Each row is a point on a tangle of strands that fork and nearly touch. The rows are in no order.
In the rows, 128 means zero.
Two points are linked if the straight distance between their rows is under 108. Some points are linked to none.
Z_708: [ 48  87 145 102  79 137 120 105 119 159  81 122 139 150 137 100  84 132
 112 180 156 115  75 140 149 139]
Z_107: [ 76 102 103 116 138 115 137  91  46 164  86 135 150 134 125 172 123 124
  97 126  69 113 138 192 161 159]
Z_131: [112  99 130 129 133 115 109 132 119 188 169 124 129 135 136 135 136 148
 107 133 153 143 146 170 111 139]
Z_825: [ 72 108  96 126  95 116 164  79  81 170 127 119 119 141  95  89 142 153
  88 144  54  92  86 143 103 139]
Z_969: [ 38  79 115 126  92 139 133 104  49 166  86 147 128 114 142 148  89 119
 116 129  95 129 141 192 166 140]
Z_113: [138 201 105 117 153  94 110 144 102 115 129 134 152 165 132 131 121 133
 143 145 145 138 158 133 163 142]
Z_472: [158 163  76 133 144 132 163 126 119 128 149 105  85 138 139  89  98  99
  91 109 110 118 100  79 104 144]
Z_705: [147 210  99 103 178  95 161 161 125  99 126 125 147 146 144 133 117  80
 129  92 144 142 136  93 138  81]
Z_989: [ 89  95 116 129  75 168 126 136 112 186 134 163 124 104 164 117  70 104
 126 122 145 163 131 170 114 146]
Z_354: [139 164  36  98 151 106 166 121  87 103 112  96 117 122 155 138  85  78
 117 101 157 145 115  83 147 115]
Z_892: [174 132 178 162 115  98  85 143 168  75 128 135 145 137  93 155 152 174
 157 143 139 135 170 139 122 121]
Z_394: [116 121 131 122 162  92 122 127  81 133 135 126 165 116  95 170 145 122
 128 120 135 141 115 187 121 130]
Z_654: [209 129 120 176 130 116 136 107 152  85 143 108 110  99  90 146 180 137
 107 117 123 115 133  53  98 135]
Z_747: [ 84  73 136 142  77 153 113 141 102 165 171 141 125  98 128 140  88 143
 128 112 117 169 146 167 127 136]
Z_386: [207 132 157 131 132 116 108 115 212  81 110 114  61 128 117 139 194 156
 133 133 142 117 137  80 100  76]
Z_96: [156 139  93 121 174  72 176 101  89 120 106 117 119 118 102 147 149  91
  95  85  99 124 129 136 129 114]
Z_660: [222 175 145 102 142  88 128 141 154  68 108 129 151 117 128 158 158  98
 151  95 146 119 143 106 122  65]
Z_191: [146 163 150 142 170 117 125 158 163 104 150 140 157 155 156  94 146 108
 145 135 103 113 126 154 134 150]
Z_220: [187 169 117 157 156 147 148 153 164  70 142 105  99 126 146 104 126 115
 144  77 121 142 149  62  80 128]
Z_345: [211 168 132 118 146 121 105 151 160  59 110 111 125 133 115 173 148 108
 142  92 138 128 125  77 108 100]
Z_351: [114 171 119 109 140 122 107 152 123 124 136 134 151 169 146 114  87 140
 136 171 153 131 124 148 181 149]
Z_366: [117 143 193 126 112 162  89 186 157 116 145 143 169 110 191 148 115 140
 159 119 175 148 196 188 126  86]
Z_864: [ 72 115  85 110 145  97 141  85  65 160  72 127 109 150 112 132 118 126
  97 140  91  96 125 174 179 136]
Z_540: [ 49 116 143 146 115 178  89 157 142 151 131 157 145 128 192 106  73 128
 144 146 167 143 163 158 134 149]
Z_49: [146  76 178 145 100 154  80 124 114 129 104 154 167  81 104 209 144 129
 147 124 168 163 146 189 122  78]
Z_174: [139 154 139 139 159  90  97 158  94 124 152 140 178 138 115 133 129 123
 153 156 157 118 175 151 143 136]
Z_262: [164  54 197 128 119 129  88 111 136 124 103 133 120  80  87 180 168 164
 144 149 137 124 115 157 130  88]
Z_724: [144 134  53 133 129 153 168  83  78 125 119 100  82  76 144 135 100  69
  89  77 113 167 123  79 120 137]
Z_10: [151 197 122 106 168  67 149 169 113 104 125 106 173 142 127 161 154 108
 140 118 158 133 140 115 133  74]
Z_417: [ 96 149  50  82 140 100 162  69  64 140  63  92  88 146 142 132 108  81
 114 119 107  87 100 112 170 114]
Z_480: [125 129 187 128 110 170  68 192 145 132 140 155 157  89 155 177  98 113
 165 103 151 165 170 180 104  71]
Z_72: [113 107  83 141 138 106 181  86  82 147 126 124 120 134 102 113 156 123
  89 109  58 103  92 112 126 152]
Z_833: [ 83 131 132  92 131 133 126 163 108 155 121 137 161 147 145 126  74 146
 112 162 162 146 129 174 165 143]
Z_123: [164 120  75 138 122 135 161 121 127 109 171 107 104 123  78 110 137 120
 122  95  67 132 111  56  97 140]
Z_216: [ 62 129 130 102 103 120 113 132  91 170  91 150 160 146 148 129  83 128
 118 164 167 115  90 160 175 141]
Z_484: [105 127 134 101 153  87 145 135  89 168 131 145 147 123 126 164 128 138
 115 116 143 124 140 137 202 145]
Z_349: [ 85 117 125 142 111 210  78 176 144 134 153 157 124 111 195 150  88  89
 161 107 165 176 152 150  95 113]
Z_683: [138 159  66 126 144 153 173 117 129 111 107 107 108 124 151  70  95  64
  98 125 124 151  93  74 120 141]
Z_552: [115  95 183 176 110 145  95 142 127 104 150 139 163  93 120 136 144 141
 172 146 125 169 122 150 109 166]
Z_544: [ 89 119 159 147 119 144 104 138  94 131 141 139 168 131 126 134 108 129
 147 149 137 165 128 174 117 170]
Z_551: [120 159 199 126 130 117  84 177 168  92 114 143 174 135 149 149 135 156
 175 111 142 125 175 184 123  79]
Z_635: [175 187 124 147 173 134 126 148 182  62 158 109  91 138 149 115 150 149
 154  98 118 116 170  99 104 110]
Z_127: [ 88  56 104 128  99 157 131 126 101 187 153 139 128 116 114 110  89 160
 105 146 110 136 133 159 156 165]
Z_202: [192 182 165 121 186 103 108 147 159  78 117 142 169 133 141 147 171 115
 156 128 132 117 160 129 128  88]
Z_631: [170 144  77 141 122 112 155  89  80 106 127  91  86  86 110 165 120  89
 115  61 125 160 148  71 102 107]
Z_7: [209 132 140 135 145 109 107 114 138  86 123 125 124 133  89 178 167 129
 135 108 124 123 118  78 106 133]
Z_789: [ 99  96 138 145 132 106 122 110  67 139 137 123 168 113 123 147 127 128
 134 152 102 149 115 186 118 157]
Z_442: [ 28  54 104 110  77 161 129  79  80 197  63 134 127 123 146 131  95 119
 118 149 118 104 105 184 158 118]
Z_281: [123 149 154 151 126 127 156 141 159 153 136 154 137 132 153  57 147 149
  97 147 123 116 112 159 137 173]
Z_678: [175 164 115 125 153 101 164 134 133  91 141 128 117 135 142 126 139 117
 137 119 129 144 127  97 153 163]
Z_14: [137 157 131 168 105 129 153 148 172 122 163 133 137 132 109  97 172 152
 112 131 101 122 118  82 107 154]
Z_25: [131 156 168  96 168  79 119 164 108 122 131 136 190 143 124 183 155 115
 127 117 141 146 138 134 146  92]
Z_443: [139 115 189 158 165 151 114 155 211  89 158 119 117 145 133 122 182 199
 142 116 107 120 139 119 117 115]
Z_593: [141 134  68  99 116 146 192  68 129 147  49 114  87 145 104  88 122 116
 118 141 140  79  56  85 131 120]
Z_793: [149 140 145 139 150 123 127 148 196  98 180 117  99 155 148 118 174 162
 147 117 118 123 143 112 130 138]
Z_521: [104 115 138 126 113 174  81 183 123 154 150 166 150 102 143 168  88  99
 148  98 163 187 151 183 129 110]
Z_418: [139 111 137 140 113 183 121 192 122 117 139 140 133  75 194 190  76 104
 173  95 188 171 174 137  92  72]
Z_304: [154  89 143 129 123 109 107 117 157 130 187 125 126 143  95 128 142 133
 116 109  96 125 146 111 122 139]
Z_424: [148 133  86 127 128 136 177 111 128 142 156 105 108 138 127  69 121 133
  88 151 109 100 104  82 122 151]
Z_5: [182 155 102 156 143  94 165 112 112  99 138  98  86 103 117 134 130  99
 123  98 149 146 150  82  88 126]
Z_488: [148 127 107 125 178  87 138 136 106 111 129 124 139 134  77 178 148 103
 114 100 115 134 121 132 147 117]
Z_427: [105 120 133 144 124 119 136 107  85 166 180 122 109 117  90 125 145 160
  97 153  93 124 120 137 125 169]
Z_101: [ 85 169 152 152 138 134 142 147 162 125 131 139 110 150 145  55 117 151
 122 159 121 108 123 139 139 146]
Z_569: [140 191 125 110 137 115 163 148 160 117 122 128 113 170 146  43  87 138
 125 149 133 103 111 126 138 145]
Z_319: [178 114 156 136 146  80 130 135 180  99 141 126 123 122 109 141 172 130
 143  93 160 111 166  93 147 112]
Z_526: [ 68 127 154 173 108 193  81 161 146 138 163 166 130 112 180 128 110 137
 169 123 157 172 169 146  96 129]
Z_838: [171 132  97 174 144  98 160  76 111 111 160 108 100 103  91 141 164 113
  89 117 114 123 148  80 102 132]
Z_76: [153  94 119 119 139 108 145 113 120 136 169 122 102 149  85 131 138 133
 117  92  68 141 121  70 119 144]
Z_901: [168 155 175 137 149 107 100 134 217  68 101 130  99 131 123 153 178 174
 154 114 150 117 155 110 117  75]
Z_203: [197  79 177 118 141  92 110 106 154  94 105 118 112 109  86 151 172 163
 152 156 146 116 122 116 121  87]
Z_601: [183 143  94 147 114 161 153 145 156 101 180 107  91 108 109 113 152 114
 124  78 102 147 134  50  83 122]
Z_356: [120 104 141 163  84 176 110 167 143 113 168 149 111  81 185 176  76  84
 165  96 158 169 155 116  98 110]
Z_959: [121 147 100 105 137 100 126 117 127 132 131 125 128 170 135  97 149  97
 110 145 129 116 109 123 135 157]
Z_634: [123 168  74 113 142  78 160 112  95 134 103 119 108 128 116 130 101 116
 113 116 140 134 120  95 157 135]
Z_316: [133 138  61 124 144 109 188 101  96 156 112 125  86 131 110 121 151  87
  92  74  88 118 104 119 119 134]
Z_549: [116 118 140 132 111 158 135 130 132 166 159 157 160 130 122  69 135 154
 119 162  76 116 119  92 121 172]
Z_253: [ 98 132  68 114  96 137 160  86 132 155 111  93 105 154 103  52 137 124
 105 176 116  72  49  57 103 118]
Z_235: [119 143  39 143 128 175 189  81  92 129 116 108  89 100 117 114 126  92
  91  84 103 143  98  56 101 147]
Z_287: [154  78 205 142 100 153  59 140 199  83 102 140 137 101 148 144 151 186
 172 154 154 127 177 150 114  94]
Z_879: [117 106 207 157 162 166  87 150 185 105 151 135 145 128 121 129 170 167
 137 136 116 135 135 124  89 114]
Z_406: [104 110 173 137 105 154 106 127 141 166 171 153 146 145 122 101 129 154
 110 143  97 141 125 131  98 166]
Z_170: [ 52  78 135  80 101 146 133  62 102 178  60 122 117 148 112 118  89 133
 123 178 117  93  83 164 163 129]
Z_703: [131 116 178 146 163 146 122 139 155 132 141 153 150 137 132 118 152 157
 124 127 124 139 147 126  92 161]
Z_965: [ 91 112 112  96  80 144 156  62 116 170  84 135 104 138 101 106 115 143
 102 180 104  74  72 134 165 139]
Z_494: [125  90 163 143 126 117 109 138  93 133 121 144 162 109  88 185 137 133
 149 123 143 161 155 188 113 105]
Z_410: [ 74 130 150 147  89 210 101 155 122 136 111 149 139 123 190  89  49 112
 141 174 157 141 117 158 112 134]
Z_432: [147  73 187 132 132 172  82 140 159 144 170 148 124 102 114 159 122 152
 144 133 142 162 162 137 112 126]
Z_845: [ 80 103 143 129  75 166 110 142 133 182 150 153 140 144 161  95  94 127
 109 151 119 146 123 150  97 168]
Z_913: [171 146 195 133 175 134 102 152 203  66 133 132 123 126 148 145 169 187
 164 112 130 112 147 136 142  94]
Z_930: [124 153  45 106 150 103 158  80  75 132  84  99  87 148 115 103  91 108
 110 126 140  89 104  86 159 134]
Z_81: [146 183  99 144 149 112 129 156 175  78 141 127 129 174 155  66 115 113
 132 129 112 100 134 126 130 150]
Z_576: [121 135 105  69  95 125 150  70 138 163  55 128 100 162 100  98 121 122
 121 156 151  80  73 111 171 146]
Z_448: [151  70 209 142  98 183  76 144 187 110 132 160 126  82 140 173 112 150
 169 128 150 158 165 158 105  91]
Z_643: [ 95 148 136 104 120 130 107 162 103 140 137 142 205 136 169 154 107 133
 140 161 174 161 150 181 162 113]
Z_767: [110 142  89 103 152  85 156 108  68 177  87 132 132 147 114 145 123 114
 115 120 126 111 130 140 184 131]
Z_60: [141 111  94 103 135 131 168  89 104 175 134 122  95 144 119  77 121 131
 106 167 107  93 103 126 151 169]
Z_246: [174  87 198 113 111 128  84 134 133 119  92 140 152  89 109 192 161 159
 157 154 172 141 154 168 127  76]
Z_798: [119  93 104 104 115 136 131 108  90 190 125 130 127 132 123 107 113 140
 103 157 114  99 114 168 176 165]
Z_340: [141 109 176 146 126 129  92 143 195  91 139 134 157 132 145 152 157 175
 156 149 167 153 186 155 122 124]
Z_967: [ 73 111  82 120  77 119 181  76 109 155 123 104 117 145 103  57 141 154
 110 191  83  75  65  94 110 133]
Z_699: [ 97 122  32 103  85 158 194  59  91 151  93  70  79 125 126  88 141 116
  89 118  66  92  75  57 108 112]
Z_109: [ 49 112 146 122  81 165 107 124 140 162 102 119 135 149 170  64  85 147
 145 198 163 108  96 138 131 150]
Z_497: [ 95 142  58 119 125 140 164  86 112 143 112  83  90 156 120  82 145 101
 102 133  93  99  52  61 116 138]
Z_753: [ 87 117 122 102 117 130 133 144 125 159 125 111 122 172 132  70  98 150
 111 153 120  87  68 119 128 155]
Z_553: [118 129 148 146 101  93 153 151 128 154 123 142 144 101 133 100 138 132
 120 140 139 113 105 163 149 178]
Z_803: [144 106 178 148 135 102  81 123 134 112 128 145 149 126  80 169 157 140
 168 127 137 149 157 142 115 121]
Z_190: [172 106 148 137 117 110  88 117 135 107 160 107 115 138  86 182 158 147
 108 120 109 112 135 105 121 139]
Z_348: [110  77 150 148 113 165  90 148 130 157 163 138 124  79 130 168 108 139
 134 118 159 176 157 161 124 124]
Z_510: [158 172 159 133 160 111  95 157 178  94 150 151 161 144 148 124 169 110
 139 140 134 131 162 179 145 123]
Z_619: [127 161  68 100 112 142 186  88 121 133  69 101  79 122 146  83  93  64
 111 112 136 111  57  90 128 125]
Z_890: [139 197 104 121 165  94 139 177 170  73 134 129 146 159 149 109 122 105
 135  82 127 107 131 110 141 110]
Z_988: [128 128 161 120 135 137  83 180 146 131 175 118 151 133 146 153 129 141
 150 121 141 133 144 172 145 138]
Z_139: [174 127 133 107 144  60 134 136 102 107 105 118 144 128  83 181 165 110
 159  89 124 126 141 129 140 101]

A fork is a point with three links. Follow the links from the first point to the second and name the forks in between, in order.
Z_113; Z_793 -> Z_833 Z_708 Z_170 Z_747 Z_406 Z_443
Z_49; Z_845 -> Z_494 Z_348 Z_747
Z_60; Z_969 -> Z_170
Z_417; Z_803 -> Z_634 Z_767 Z_170 Z_747 Z_348
Z_833; Z_494 -> Z_708 Z_170 Z_747 Z_348
Z_705; Z_724 -> Z_81 Z_7
Z_553; Z_660 -> Z_81
Z_569; Z_356 -> Z_81 Z_7 Z_443 Z_406 Z_747 Z_348 Z_521 Z_349
Z_191; Z_803 -> Z_7 Z_443 Z_406 Z_747 Z_348

A fork is a point with three links, a tip a point with one. Leave the first point through the second and follow the links. Name the first fork or tip that comes.
Z_127; Z_798 -> Z_170
Z_190; Z_304 -> Z_443
Z_443; Z_793 -> Z_7
Z_593; Z_619 -> Z_747
Z_699; Z_497 -> Z_488

Follow the links from the first point to the second, and from the first to the third. Name the last point that the two ways share.
Z_174; Z_349; Z_789 -> Z_348
Z_747; Z_901; Z_81 -> Z_443
Z_654; Z_170; Z_287 -> Z_747
Z_497; Z_366; Z_418 -> Z_521
Z_593; Z_526; Z_544 -> Z_348
Z_484; Z_793; Z_109 -> Z_170
Z_123; Z_540; Z_113 -> Z_747
Z_643; Z_316; Z_484 -> Z_170
Z_262; Z_418; Z_540 -> Z_349
